Points on a hilly landscape, in no order, each with its height.
A ball rolls from a point to the lowest of its 2 nearest points, and stops where none of them is lower. Distance is the straight distance between rows; heights are no part of it.
<1040> h=6.88: [  1  30  38 -19 -19 -11   3 -22 -17  50  48  -6  16  25  -1  25  -8  23
  -7  15  -2   8 -23  -9  -1  -3  18   5   7   7   6  31  10 -10   9  12
 -41  12 -14  29   1 -15]
<314> h=4.98: [  0 -11 -21  14   3  36   8  -9 -11  15   8  -8 -11   6   5  23  -2 -15
  -1   6   5  27  -7   2 -25  -9  -6  31   2  -9   7 -16 -16   9 -27  -2
   3  18  22  10   1  -3]
<558> h=4.23: [-27  12   3  12 -32  -4  26 -13 -22   2  10 -18   0   1 -11  63 -18   8
  -1  10   4  19  12 -12  -2 -10  21  10  14  -4   2  28 -23  -4  13 -20
   2   3  -8  31   2 -23]
<65> h=5.63: [ -1 -28  17   0  11 -16   4  22  14   2  -6   0   4  10 -24 -11 -10   2
  24  11 -16 -14  35   4 -15   4 -18 -21 -23 -40  27 -18  -5 -30  10  -6
  34  -3  17   3 -39 -36]
<49> h=5.36: [ 18  -8  -4  27 -19   5   3  -1   2  39  41  11  -9  26   4  26  -7  -6
   4  11  12  28   6  20 -22   2   4  22   8 -27   6   6 -18   6 -31   7
   6  18  17  13  14 -18]
<764> h=5.76: [-45   4  -8 -20  -5 -23  34  22   4 -17  21  -2 -18  32   2  26  15  37
 -37  -7  33 -39 -31  33 -26  18  29 -39  33 -18 -24 -24  -4   3   6  34
   8  -7 -13  11  19 -10]
<241> h=4.47: [-10   2 -12  13  -2 -22 -22  -1  -3   4  14   2 -12 -14   7  -1  18  12
  -9 -10  18 -13   3  -5  44 -26  -1  12   4  11  -6 -16  10   6  14 -18
   3 -20 -11 -34  27   4]
<52> h=2.09: [ -1 -24  -2   8  12 -41  -9  14   0   9   5  -5 -33   3   4 -28  25 -12
 -17   0  14   2  21  12  21 -19 -32   5   3   7   6 -15  19  29 -11  16
  37 -20  -4 -34  11   6]
<880> h=3.90: [-14   9 -21   4  11  26  10 -10   2 -36  -3   0  -3 -13   9  27  18   7
   3  -8  14  -5 -24  -1   3   2  25   2  20 -18 -31  -8  -9  20  -4  -5
 -16   4  25  -9  30  27]
<1121> h=3.79: [ 22  -5 -11  30  -3   3 -30   4  -6  -5 -23   4   8 -23   5  -9  10 -19
  15   3  -7  11  26  -4  41 -15 -14  22  -8   7  18   3  -4 -15   5 -29
   0   0  -3 -15  -8  12]
<1172> h=1.64: [ 44 -24 -25  -1  15  16  14  26  11 -12 -35  23 -15  -3   6 -24   8  -6
 -28  -7  -5  14 -22  26 -19  25  -3   1 -10  -9 -10 -13  -1  22 -52  17
  13  26  28 -17  19  37]
<502> h=3.67: [ 53  -1  25  22   9  -5 -20   3 -13  30   6 -11   6 -34   1   0 -12 -38
  12  15 -25  35  28   3  34   7 -47  34 -30  14  42  31   7 -10  -5 -15
  10  -1  10  15 -23  -7]
<336> h=1.35: [-21  -2 -21  14  -7 -42 -21  19  30 -22  18   8 -26 -31  -1 -22  29  -3
 -14 -24  11  -9  28   2  42 -31  13 -16   0   0 -12 -38  15   8  14 -37
   5 -23 -28 -35   9   3]
<1031> h=5.58: [-23  19 -13  12 -15   5  20   4  22 -71 -30  15  -6  -4  -8  11  -9   5
   1 -16 -10 -37  -6   7  15   5  53 -29   3  -8 -31 -26   8   4  39 -22
 -19 -23 -22  23  19  32]
<1213> h=0.69: [-15 -34 -41 -15  26  20  16 -10 -16 -17 -25   5  -1  22   6  27  37  27
 -25   7  14 -47 -19  15 -18   1  11  -8  29  -5 -38 -14   0  22 -28  25
   2  29  36 -42  29  23]
<636> h=7.36: [-31  15  22  -8 -23 -26   2 -20  17   2  34  -9  25  26  -1  13   1  28
 -21   4  18   0  16  13   2  -7  35 -14  63  20 -10  38 -17 -10  13  21
   0 -24 -36  13  -6 -29]
<591> h=6.36: [ -9  11  23  14 -22 -43  -8  -8  19  14  24   7  27  23   5  17   2  34
  -9  -2  16  -7  30  11   0   6  30 -15  32   6  11  36 -28   3   7  -5
  29  -8 -11 -16  -2 -41]
<231> h=5.29: [ 23 -15 -34   6  40  43 -22   8 -22 -18  -8   1 -14 -31  19 -23   6 -32
  22  -7   2  21 -14  -6  -1  -8 -23  -2   5 -11  -7 -30 -11   9  -9  15
 -49  24  30 -21  -4  19]
<887> h=7.19: [ 13  10  -4  -5  12 -14   6  -9 -42  15   0   2  22 -20  -1  20  14  26
   6   1   5 -20  18 -29   2  -1   3  -1  -6  17  24  23   5 -29  13 -27
  -7  18  10 -15 -33 -13]
<826> h=6.56: [ 19   7  12  10  -1 -43  23  36   5  -3   8  -1  -3  -6 -13  13   8  26
  33   1   9  -2  36   1  -3  21   6 -37  -6 -26  12  22   6 -20  16 -39
  21  -6  13 -14 -16 -20]
<384> h=6.82: [ -4  21  24   7 -36   7 -13 -18 -10   2   4  -8  23   1 -16  -2 -14 -16
  28  13 -17   3  19  -6  14 -21  -5  29  14  11  12  29  -6 -21  16 -10
 -25 -24 -32  27 -17  -5]
<1204> h=4.81: [ 12   2 -23  -3  29  37 -22  19  12 -26  12  19  -4 -14  17 -48   9 -18
  16 -17  -1   9 -22   1   4   8 -14  -9  10  -6 -10 -21   6  10   2   7
 -52   5  -2 -13  10  30]
<539> h=2.26: [-22 -17   0 -24  14   5  22  16   5 -23 -40 -12  -3  23 -16  23  -2   5
  -6  13  -9 -15  12   1 -54  21  -5 -11 -31 -29   8 -18 -17  -9 -21  -9
  27  21  29  18 -27 -10]
<432> h=4.38: [-13 -28 -34  -5  41 -14  -8   5  -2 -24 -33   9 -14 -10  12 -22  28 -16
 -42 -11   4  -8   2   2  -5 -17   1 -15  -7 -10 -16 -50   2  36 -13   3
  11  10  14 -52   5  29]
<192> h=6.09: [ 25 -14  31   9  -5 -21  10   8   2  23  -1  -9  21   7 -17   2 -15  13
  28   7 -15  -1  42   4   1  22  -3 -18   1 -21  29  36  -2 -28   9 -14
  39  -5  17  -1 -30 -35]
<890> h=1.03: [ 23 -15 -30 -22  31  38  -3   5  -9  -5 -68  12   1 -21   3 -13 -26  -4
 -27  -1 -22   6 -24 -17 -26  14 -18 -11 -39  32  -5 -25  -1   6 -35  14
  11  38  30  -3 -15  17]
<147> h=7.63: [ 36  -4  18   2   2  -4  11  -9 -21  22   3 -21  -3 -11  -1  19  -1   7
  24  13  -6  20   2 -15  26   9 -16  21  -9   0   7  45  26   6  -5   2
  13   3  28  -1   9   0]
<1216> h=1.95: [ 18 -25  19  -7   9  -2 -19   0  51  16  -4   1  23   2  -8 -53  -3 -22
 -14  -1 -11   1   3   9  36   2 -12  -1  15  17   5  -5  23  17 -14   9
  36 -31 -21 -10  13   8]
<1098> h=2.51: [-25  -9 -33   0  22   5  16  -3  -2 -28   3   5   2   0   3  28  28  28
 -22 -13  32 -47 -19  14   5  -3  33 -10  27 -15 -49 -22  -4  28  -7   1
 -10  10  27 -34  38  39]
<285> h=6.33: [  7  24  14 -18 -10  15   4  -3   7  45  47   1   2  27   8 -12  -9   0
  -5   6   6  12 -21   3 -16   5  14   1   5   1   5   2   6 -17 -21  24
 -28  10 -26  39  -8  -6]
<798> h=3.41: [ 31 -20   4   9  30  11 -10  16  37 -18 -42  15  -9 -34   8 -56 -17 -41
 -17 -13 -38  19  -5   5  -7  14 -22 -19 -45   0   2 -43   6  25  -1 -19
  13  -1 -12   0 -12  26]
<1022> h=1.78: [ 13 -19 -12   6  16  19  16  20  20 -20 -54  17  -3   1  -8   1 -15 -12
 -12  -6 -20  -8  11   6 -39  22  -3 -17 -51 -21   8 -49 -16  -9 -19 -22
  37  25  31  10 -29   2]
<850> h=5.22: [-10  19  10  20 -14 -17  12 -12  -9   5   6   2  -3  11   6  35 -14   7
 -13   9  14   1   3   2 -14   0  17  10   1  -2   5  10 -20   7   2  -4
  21  -1  -7  10  -2 -11]
<669> h=6.81: [ -3   9  39  19 -33 -27  -2 -13 -17   8  14 -28  -7  -3  -4  15  -6  -7
  16   9  -5  38  22  -4  11 -19 -14  27  -3  11  10  52  -5  23  10  -8
  17 -22   0   1   6 -22]
<211> h=7.89: [-12  39   3 -17 -30  -1  10  14 -11 -11  12  11  -7  -5 -12  -1 -12  20
  15  -1  -1 -14 -16 -20   8   8  27 -19   1  13  -8  20  15 -28  40 -14
 -31 -13 -34  34   4  10]
<627> h=1.84: [-51   2  18  -5 -47 -27  27 -16 -29  14   8 -28   4   5 -18  72 -23  32
  13  23   1   2  23  -8  -3 -13  26 -18  31  -5   5  41 -12 -17  28  13
   0   2   0  26 -17 -40]
<1095> h=8.10: [ -3 -22 -18 -22  25  39  -1  -2   9  31 -11   9  19  -3  -2 -12   1  -1
 -30   3  -6   5  12 -32 -34   0  -6  -6 -10  26  14 -21   0 -22 -25 -11
  11  25  -5   1 -39 -21]
<531> h=3.14: [ 21 -30  -4  15  21  11  -1   6  49   5 -38  28  -2 -13 -11 -51  -6 -54
  -9  -3 -36   7  14  18 -13   4 -12  -3 -22   5  -8 -48   6  20 -39  13
  27   2  -9  11  -4  32]
<1023> h=6.29: [ 11  -5  24 -23  -9 -27  16  14  18  27  -4  -6  -1  15  -4 -14 -17  25
 -22  -6  -8   7  -9  -4 -24  27  -7 -27 -29   6  16 -10  14  -6 -12   9
  49   8  -2   5 -11 -34]
<1016> h=5.21: [  7  19 -17  20 -18  -1 -22   7  -5 -31 -15  12 -13 -12   2   6  10 -16
  16  -7  -1  14   6  -4  32 -22  -1  24 -10  -2  -5  -3 -11  -1  20 -40
 -22 -10 -16   4  18  23]
<583> h=2.48: [ 21 -11  -2  16  -9  20  -3  10  37  24  -2  18  -3  17   1 -26 -16 -12
  -8   5 -11   5 -16  14  16   9   6   3   1  -4  -5 -25   8  12 -37  14
  26   6  -1  10  30  10]
<553> h=6.63: [  1  20  27 -26 -10 -23  21  -4 -11  21  10 -12  13   7  -8   8 -13  34
 -17   0   8  -2  -2 -25 -14  17   7 -18 -11  14  24  16  22 -21  15  -8
  20   1  -6  13 -27 -24]
<80> h=5.51: [-30  11   4  -5 -25  10  14 -12 -26 -19 -16  -6  11  11 -23  -2  -5  -8
  40  13  -4 -20  19  -3  -1 -20 -11  15  24  10   5  30  -6 -20  14  16
 -10 -19 -25  15 -24  13]
<349> h=7.83: [-31   4 -28   4  23  30   5  -3 -12 -74 -32   6   7 -20   1  -1  -3 -14
   2 -18  -2 -27 -17  -2  -9  -7  25 -26  13 -12 -24 -33 -14  12  21  -6
 -49  -5   2  -7 -11  25]
<1109> h=4.01: [ 11  -7  -9  16   6 -32 -10  33  24 -20  14  24 -36 -23  -8 -21  16  -4
  14 -18   1 -15  20   6  26  -9  -7 -23 -20 -23   3 -36  14 -17  33 -27
   2 -14 -12 -21   9   1]
<233> h=7.29: [ 20  20  30  10 -22   0 -14 -12  -5  14  17 -33  -1  -8   1  17  -7 -18
  32   8 -11  39   9  -7  31   5 -13  29  -4 -11   7  39   7   9  10 -27
 -15  -7   5  21  14  -2]
<1189> h=4.14: [  9  -1 -10  -1  23  11 -28  18  25 -23   5   6   1 -18   3 -53  15 -18
  15 -10  -3  11  10  11  25   1 -15   0   5   0  -2  -5  11   2   3  -8
 -22 -19 -20 -13   5  20]
<1178> h=9.19: [-22   1   3 -16  20 -14  30   5 -32  13  22 -19 -17   7   2  50   2  31
   6  -3  30 -16 -32   0 -39  15   9  -6 -11 -21  -6  -1  11   0   7   7
  -5  11  25  -1   7 -16]
<15> h=3.27: [-29 -35  -1 -17  -8 -40  -8   2   4   5  -2 -18 -20   0 -21 -27  11   3
  -8  10   6  -4  21 -10  22 -39 -27   1   2   5  -2 -14  23  15  13   4
  36 -35 -12 -24  10 -10]
<229> h=7.41: [ 18  28  18   0  -6 -19  -6 -12 -22  35  54  -7   5  15  13  18  15  25
  11  -7  19  -6 -28  -4  10   6  11   6   6  -9   7  27  17  -6   4  10
 -51  10   0  11  13   1]
<988> h=5.62: [ -6  16  32  17 -21 -32  -3 -24   1  26  14   0  10  37  17  13 -15  14
 -23   9   4   9  -1  22  -5  -7  19  -4  28  13   5  19 -32  18  -4  29
  31 -11  -9  -3   2 -31]
<1077> h=1.99: [ 51 -17 -14  18  -3  13   8  11  35  -5 -15  37 -15   2   0 -18  -6  -6
 -10   1 -13   7 -16  39  14  31   8  -7 -12 -29 -22 -26  11  26 -29  10
  24  18  14  -5  50  45]
<324> h=4.55: [ 14 -10 -30   2  11  30   3  -7  -1 -10  -6  -1 -16 -13   9   9  21 -17
  -4  -7  13  19 -12  14  -5   0  -2  16  18 -29 -18 -14 -16  24 -27  -2
  -3  17  35 -18  30  22]
<1202> h=2.59: [ -2  -2 -21 -16   9  25  -1  11 -11   2 -31  23  -9  15  15 -27   4   8
 -15  -3   3 -19 -39  -7  -3   2  -2   1 -13  15 -12 -20  11   3 -16  40
   3   6   7  -8  18  23]
<732> h=5.19: [-14  -2 -17  -1   6 -10  23  10   2 -15  -8  15 -11  24   2  20  11  25
 -27  -2  30 -34 -32  28 -24   7  26 -16  -4 -23 -15 -37 -15   3  -7  15
  25  17   4  -7  16  -1]
<262> h=7.06: [ -9  28  22 -27 -26  10  16 -10  14  30  20 -13  14   5 -12   5 -27  27
 -13   0  -7  20 -12 -22 -15  17  30 -17  -6   8   9  11  13 -14  12 -19
 -10  -9 -31  48 -19 -21]
<633> h=1.36: [ 35 -32 -42 -14  29  25  -4  12 -10 -17 -62  15 -11 -28  11 -19 -11 -10
 -33  -4 -18   9 -20   3  -4  12 -21 -10 -21  -1 -13 -22   3  24 -40  23
   8  34  38 -27  13  38]
<82> h=6.87: [ 13  27  30  25 -12   0 -18  -3  16   8  30   4  14  21   6   3 -26 -16
  36  -2  -7  15  13  21   7   8  12   7  -7 -30   8  16 -30 -20   7 -10
 -21  -7 -20  44   0 -18]
<386> h=4.78: [ -5 -36 -25  -1  15 -15  10  15   6  -7 -26  16 -13  11  -5   6  16   8
 -32   3   3 -31   1  14 -10  -9   6 -12 -11 -27 -10 -40   1  16 -24   4
  40  21  17 -33  11  11]
<1049> h=6.95: [ 11   5 -17  -2   1  -2  23  35  10 -14   6   6  -6 -12  -1  13  17  23
  13 -21  10  -7   9  -6 -10  25  19 -27  -5 -21 -12   0  10  -7   5 -33
   2   0  15 -10   5  -2]
<445> h=6.06: [  6   6  27  -7  -5 -32   5  -6  11  37  20   1  10  32  10 -17  -6  24
 -32   5   6  12  -2   6 -20  17   1 -15  11  19  12  12  -2  15 -11  16
  35  -6  -3  -3  -7 -41]
<716> h=7.87: [ 14  20  16   1  -8 -32  18  -1 -47  52  47  -6   3  14  10  53   6  47
  -1   4  25 -12 -34  -1  -9  12  18  -6  -1  -7   0  35   9  -4  -2  -8
 -26  26  20  -6  17 -10]
<301> h=5.79: [ 10  -1  -7  -9  26   3  -8 -19 -38   5 -16   1   4 -15   7 -17  15  11
 -10   1   5  -7 -10 -25   3  -9 -19  18  -6  37   8  18  18   0   1  15
   0   8   8 -34 -20  13]
<428> h=4.64: [-31  -1  32   9 -20 -25  -2 -25  17   8  19 -21  -4  11  -7 -15 -13 -11
 -16  11   0  26  23  12 -20 -19 -12  10  13  17  12   4 -13  17   1   2
  28 -30 -30  12 -16 -28]
<714> h=8.98: [ -4   6  21 -12  19  12  22 -21 -33  25  15 -19  13  19  -5  30  -1  18
  18  10   3  -9 -16  -1 -18  18   5   0  -4 -16   6  23   5 -16  -2   9
  -9  17  33   3 -10 -11]
<1163> h=8.22: [ -8  19  23   0 -31 -45  20  -8 -30  52  43   2   4  21   8  81 -14  57
 -17  11  27 -10 -10  14 -18  11  31 -25  22  -2   3  47 -18   3  -3   3
  -4  30  11   3   2 -34]
<439> h=2.30: [  9  -7  23  21 -16 -31 -29   2  32  20  33   6 -20   1   2 -25  16 -20
   1   4  -4  41  33  35  20 -19 -21  12  17   5  25  -6  -4  22 -14  -7
  30 -22 -25  -9   6 -23]
<459> h=8.35: [-24  39 -14   6 -19   2 -19  -2   0 -59   2   1   2 -39   4  -1  -8  -8
   9 -20  -2 -20 -14 -12  24 -17  26   1   1  21 -23  -8   6 -21  63 -31
 -63 -36 -38  18  10  10]
<419> h=7.55: [-14  39   6  12 -18  -9 -15 -10  -8 -14  21  -1  -1  20  14  13  25   6
  10  -6  21  -9 -14   8  23  -8   6  23  27  14 -20  39 -10   7  12  14
 -27 -14 -20  -1  33  27]
<679> h=7.45: [ 14  20  17  29  -3  17 -17 -11   6   2  10  14  17  14   7 -12  -9 -20
  34   1 -10 -13  -3   6  18  -5  -8  30  -9  -8  10   0  -8 -23   6   1
 -15  -6 -14  25   1   9]
<2> h=6.13: [-49  12  20   1 -38 -20 -20 -38   7   6  14 -27  14  -3  -4   3 -21  -2
 -15  10   9  10  12   6   2 -36   0  19  26  31   8   7 -19  -1  23   3
   6 -34 -44  17  -5 -30]
<321> h=1.89: [-33 -15 -30 -28  14  24  15  -2 -15 -15 -34  10  -6  25  -6   2  13   9
 -22   1   7 -34 -23  -4 -22  -7   7  -3  17   7 -17 -14   3   6 -28  42
   6  21   9  -9   4  24]
<322> h=8.55: [ 20 -10 -14  -2  45  56   0 -20 -10 -13 -25  -5  26 -15  13 -11  -5 -23
  -3  -9  -8   5  -7 -18 -29  18 -10   7  -3   8  -7 -10 -19   7 -26  17
 -15  14  26 -11 -23  15]
<355> h=1.18: [ 38   2  11  19  -8 -12 -23   5  -9  -5 -13  -5   3 -41  -5 -20  -1 -30
  32  15 -20  19  38   4  45 -11 -45  35 -18   6  30  17  -2 -29  21 -39
 -11 -18  -8  -1 -22  15]
<776> h=7.51: [-39  17  16  -3 -35 -13 -11 -23  25  -4  23 -22  14  -4   2  17 -22  14
 -21  -2  11   3 -13  -2  28 -12  18   6  21  20 -10   7   1   1  39  -4
  -7 -38 -49  26  21 -23]
<620> h=5.00: [  1   3 -17  -2  10   6 -16 -11  -8  -1   9 -10 -10 -10  14  -3  21   5
 -13  -8  16   8 -11 -25  15 -12   1  19   8  26 -15   2  12  14  -3  -5
   1  -7   7 -22  21  14]
<1006> h=5.14: [-15 -30   7 -21  38  24  18 -35 -25   2 -21 -20  16  17  -5  21   6  -6
   3   9   7 -12  19 -20 -42   6 -23  21   7  12  -3   8 -19  -5 -25   6
  21  19  33 -17 -32 -12]
<410> h=5.30: [-18  -1   1  -6 -21  -9   0   7 -25  32  27   5 -15  17  -3  10  -8  16
  18  18  -3 -13   2 -18  13 -21  -4   3   2  -4   9   6  17 -20   5  32
  -5  -4  -4   4   6 -15]
<535> h=6.43: [ 30  -8  -7  -7  37   3  -3 -14 -53  24 -21  -2  16 -34  -4   5  20   9
   1   4 -10  -8   7 -27   9  -4 -29   8 -22  34  31  41  14 -21   4  -7
  -5  24  25 -37 -37   3]
<843> h=5.91: [  2   7  -5  -3 -14  18   6  19   2  13  23  10 -19  14   3  -4  -7  18
  -3   0   5  12 -23 -15   2  -1  11  -3 -10 -13   7 -15  20 -15   4   0
  -9   0  -5  24  10  -8]
<150> h=5.71: [ 30 -36 -34  15  46  37 -30  12  -6  -7 -12  16 -10 -37  11 -19  -1 -34
  21  -4 -12   5  -2   5  36  -6 -28   1 -14 -28  11 -39   7 -17 -12  12
 -29  16  38 -33   1  10]
<610> h=7.80: [-10 -10 -25 -14  23  11   2   4 -20   6 -13  13  15  -8  -8   5  15  20
 -13  -2   4 -22  15 -26 -22 -14  -3  -6  -5  13  19 -13  -9 -35  -1 -17
  -2  22   7 -17 -36 -16]
<394> h=6.89: [-37  14 -25  -4   0  19   1  -4  17 -58  -7  -2  14 -22  -2  -2   3  -6
 -11 -24   3 -27 -10  -6   9 -11  37  -8  19   4 -31 -19   4  -1  44 -21
 -37 -18 -30   9   2  17]
<939> h=5.78: [ 27  16  13  19 -39 -11  -5  20  20  28  59   8 -12  18  13  31   1   4
  10   4  12  35   4  28  -2  11  17   4   4 -35   6  29 -17   2 -11 -26
 -24  22   1  28  15 -26]
<1052> h=8.30: [-24  40   7  -8 -20 -20  13  -9 -21 -23   5  -2   0   1   2   4  14  22
  21  -3   9 -26 -30   3  12  -3   8   2  12  22 -18  34   8  -5  42  19
 -27 -24 -29   7  11  15]
<318> h=1.38: [ 11 -17 -19 -13   9  24  13  14   6  -4 -61  16   3   4 -12  -9 -10  -4
  -4   3 -26  -5  -7 -10 -25  21 -15   1 -29   9   6 -16  -3 -10 -30  13
  34  26  30   3 -12  11]
<102> h=5.03: [ 13 -24   3  17  16 -25 -10  28  20 -11  19   6  -6  -5 -10 -23   9  -5
  22  -6   0  -6  38  16  14  -6 -21 -15 -21 -33  22 -19   6 -22  17 -16
  21  -5  -8 -21 -20 -14]
<659> h=4.79: [-49  16  17  18 -65 -40   3   0  -1   1  24 -15 -10   0 -14  54 -23  12
  23   9   3  19  27   9  28 -26  31 -22  35   1  -5  42 -24 -10  33   8
  -6 -21 -17  22   9 -41]
<406> h=8.57: [-26  35   5   0 -41  -9 -32 -12  24 -34  14 -11   4 -19   1   7 -20  -5
   1  -6   4  -2 -27   2  38 -14  16  15   4  13 -22  12   5  -5  57 -22
 -42 -38 -53  36  26   1]
<175> h=8.67: [ 16   1  -1 -19  24  54   8  -1   3   4 -15   6  25   2   2  -3 -13  -3
   8 -11  -1 -12 -13  -6 -32  39   7  -6 -10  -9  -4 -20  -1 -24 -13   5
 -13  19  33  10 -15  13]
<238> h=8.23: [-17   2 -23 -22  23  26   0  -3 -30 -46 -19  -4  12 -14  14 -15  13  -1
   6 -13  10 -14 -26 -18 -24   8   2 -19  10   9 -25 -10  -2  15  12  10
 -44  10  11 -17 -11  23]
<572> h=4.73: [ 11 -32  17  10  40  17  15 -35 -18  29  -3 -22  10  -5   1  10  -8 -19
 -14   9  -4   4  26 -17 -30   9 -37  35 -11  26  10  10 -18  -6 -33  18
  29  15  38  -3 -35 -18]
<623> h=4.31: [ 44 -11  22  21  16  14  -3 -18 -11  38  -1  -3  15 -14   2   9 -20 -30
  -5   5 -16  26  26  -5  -2  10 -26  36 -14  27  28  25  -3  -3 -29   5
  31  16  20   5 -25 -11]
<228> h=4.46: [-17 -11   6 -16  -8 -26  -5  -1 -14  33   9  -1 -12   4 -13 -19   3  21
 -11  12   3 -15  14 -22   7 -24 -18   2  -9  15  13   1  21 -15  12  19
  21  -8  -5 -21 -11 -35]
<1167> h=4.00: [  0 -27 -35  -3  22  -1   4  29  -6 -35 -33  10 -25 -15   3 -18  24 -26
 -13  -3  -3  10   1  -5 -31  -8 -16  -8 -26 -15  -8 -32  -3  18 -17  -2
   1  21  18 -26  -3  14]
<153> h=4.18: [-33   0 -12  -4   8  10  26  -1 -15 -32 -31  -6   1  20 -17  11   5  -8
  33   8   1 -41   0   0 -12 -11   3   9  13  -8  -1   9  -9  -4   8  23
   3  -3   5   3 -10  12]
<431> h=8.81: [ 20  -3   9 -24  20  46  23 -28 -31  23  -6 -13  21   4  -2  20  -2   4
  28   5 -17 -11 -15 -13 -20  27  -7  10 -13   0   1  17  15 -23 -22  24
 -20  34  41   3 -20  13]
<784> h=0.79: [ 21 -24   7  12   3 -40 -13  16  12  32  26  -4 -19  10   0 -12  23   6
   2   7  15  16  34  19  29  -6 -29   4  22  13  24  19  12  18 -14   4
  34  -7   0 -37  11  -8]
<519> h=6.17: [-30   9  31  19 -51 -48  -6 -15  -8  13  29 -27 -12   7  -1  38 -11   6
   1  20  15  45  32   9   8 -26   9  -6  26   3   9  48 -29  24  13  -9
  18 -18  -4   0   3 -43]
<983> h=3.06: [  5  -3  10   5  -2   8 -29  -4  40   0   0  -8  17  -4  -4 -46  14 -37
   4  -2  -7  17  18   4  27  -4 -21  24  22  15  -1   1   7  26  -7 -13
   1 -34 -34  -4  10  20]
<651> h=0.98: [ 21 -29   7 -19  26   8  -9   6  28  20 -13   6   5   4  -8 -54 -14 -17
   2   8 -22 -24  -4  -4  26  13 -31  -6 -10  11   7 -16  28  -7 -12  45
  27 -18  -8  -2   7   6]
<53> h=3.93: [ -2   7  -6  12  14  33  -5   3  22 -49 -37   9 -11 -27   3 -31 -21 -33
  -3 -15 -30  13 -23 -13 -14   5  10 -12 -28  -4 -16 -45   4  22  23 -32
 -19 -18  -9  18   0  30]
<316> h=4.58: [  6  16   6   8 -12   4   7   7  23 -50 -23   9 -12   0   3 -14 -17  -7
  10 -13 -16  -3 -13  -2  12  15  17  -9 -22  -9 -26 -28   4  11  35 -33
  -5 -23 -14  17  24  33]
<61> h=2.06: [ 20  -7   5 -14  10  13  -5   1  -1  26  -2   4   3   7   4 -34   3  18
  -3  -3   2 -22 -35  -7  21  10  -7   3  -9  20   2  -7  36  -3  -2  34
  10  -7   4  -7  19   9]
<557> h=6.58: [-20  41 -13  11 -23 -18 -24   9  -1 -42  15  -5 -11   0  19   5  30 -10
  11 -10  14   1 -11   7  31 -23  10  23   6  10 -12  11 -14  10  23 -15
 -46 -13 -28   4  30  26]
<1137> h=3.07: [-32  -7   0 -29  10  -1  35   6 -10 -20 -26 -13   7  30 -25  32  -8  13
  16   9   4 -37   8   1 -41  16   4 -17   2 -16   3   7  -6 -14   8  14
  14   2  10  13 -21 -13]
<72> h=3.55: [ -6   8  34  20 -27 -22 -27 -16  20  16  16 -18   0  -1  -4 -34 -22 -39
  12  13 -13  45  31  23   9 -23 -36  29  11  14  18   9 -18  22  -7  -4
  22 -40 -25  13  -4 -14]
<424> h=6.30: [ 24  34  17  10 -30   5 -34   2  21  29  54  10  20  25  22  18  -1 -17
  23   2  -4  18  -2  15  13   6   9  27   6 -26  -1  40 -19 -16  -7  -4
 -44  10 -16  40  20 -18]
<955> h=8.43: [ -3  -8 -25 -28  43  47  -3 -10 -39 -18 -19  -7  16  -6  21  -8  11  -9
   8  -3   9 -11 -24 -14 -46  12 -18 -11   3  -4  -8 -14  -8   5 -22  30
 -49  36  38 -21 -17  14]
<801> h=3.73: [  3 -26 -29  -8  23  23 -11  15  13 -25 -31   9 -19 -29   0 -46  10 -31
 -16 -12 -18  34   0 -12  -7  -9 -20 -12 -15   4  -7 -35   9  25 -13 -10
   1   4  -1 -17  -3  20]
<1046> h=2.87: [  6 -19 -14   5  -8  14   1  16  49  16 -14  29  -7  18 -10 -41   0 -27
 -11  -5 -21  10   0  24 -18  -4  -2 -10 -12  -4   0 -42   0  15 -34  10
  44   7 -19  18  -2   0]
<401> h=7.44: [  2  40  14 -35 -29  16  16   3   1   1  22  -9  12  -5  -3  13 -15  21
   4 -15  -8  12 -26 -29  -6  27  35 -20  -9  10  -6  20  31 -20  23 -30
 -48   5 -19  42   2  11]

Where does a ball stop that starts at each point below?
<82> -> <1213>
<238> -> <890>
<610> -> <336>
<211> -> <988>
<732> -> <890>
<229> -> <784>
<406> -> <784>
<1049> -> <784>
<459> -> <890>
<679> -> <890>

Call two points neighbours if one is among the 2 nearest of the other. Go from one point of each pair to the other, from neighbour to neighbour, staying as low as possible. Name the highest point that can't be avoided.
<1213> / <890> -> <679>
<651> / <1213> -> <1202>
<784> / <336> -> <1049>
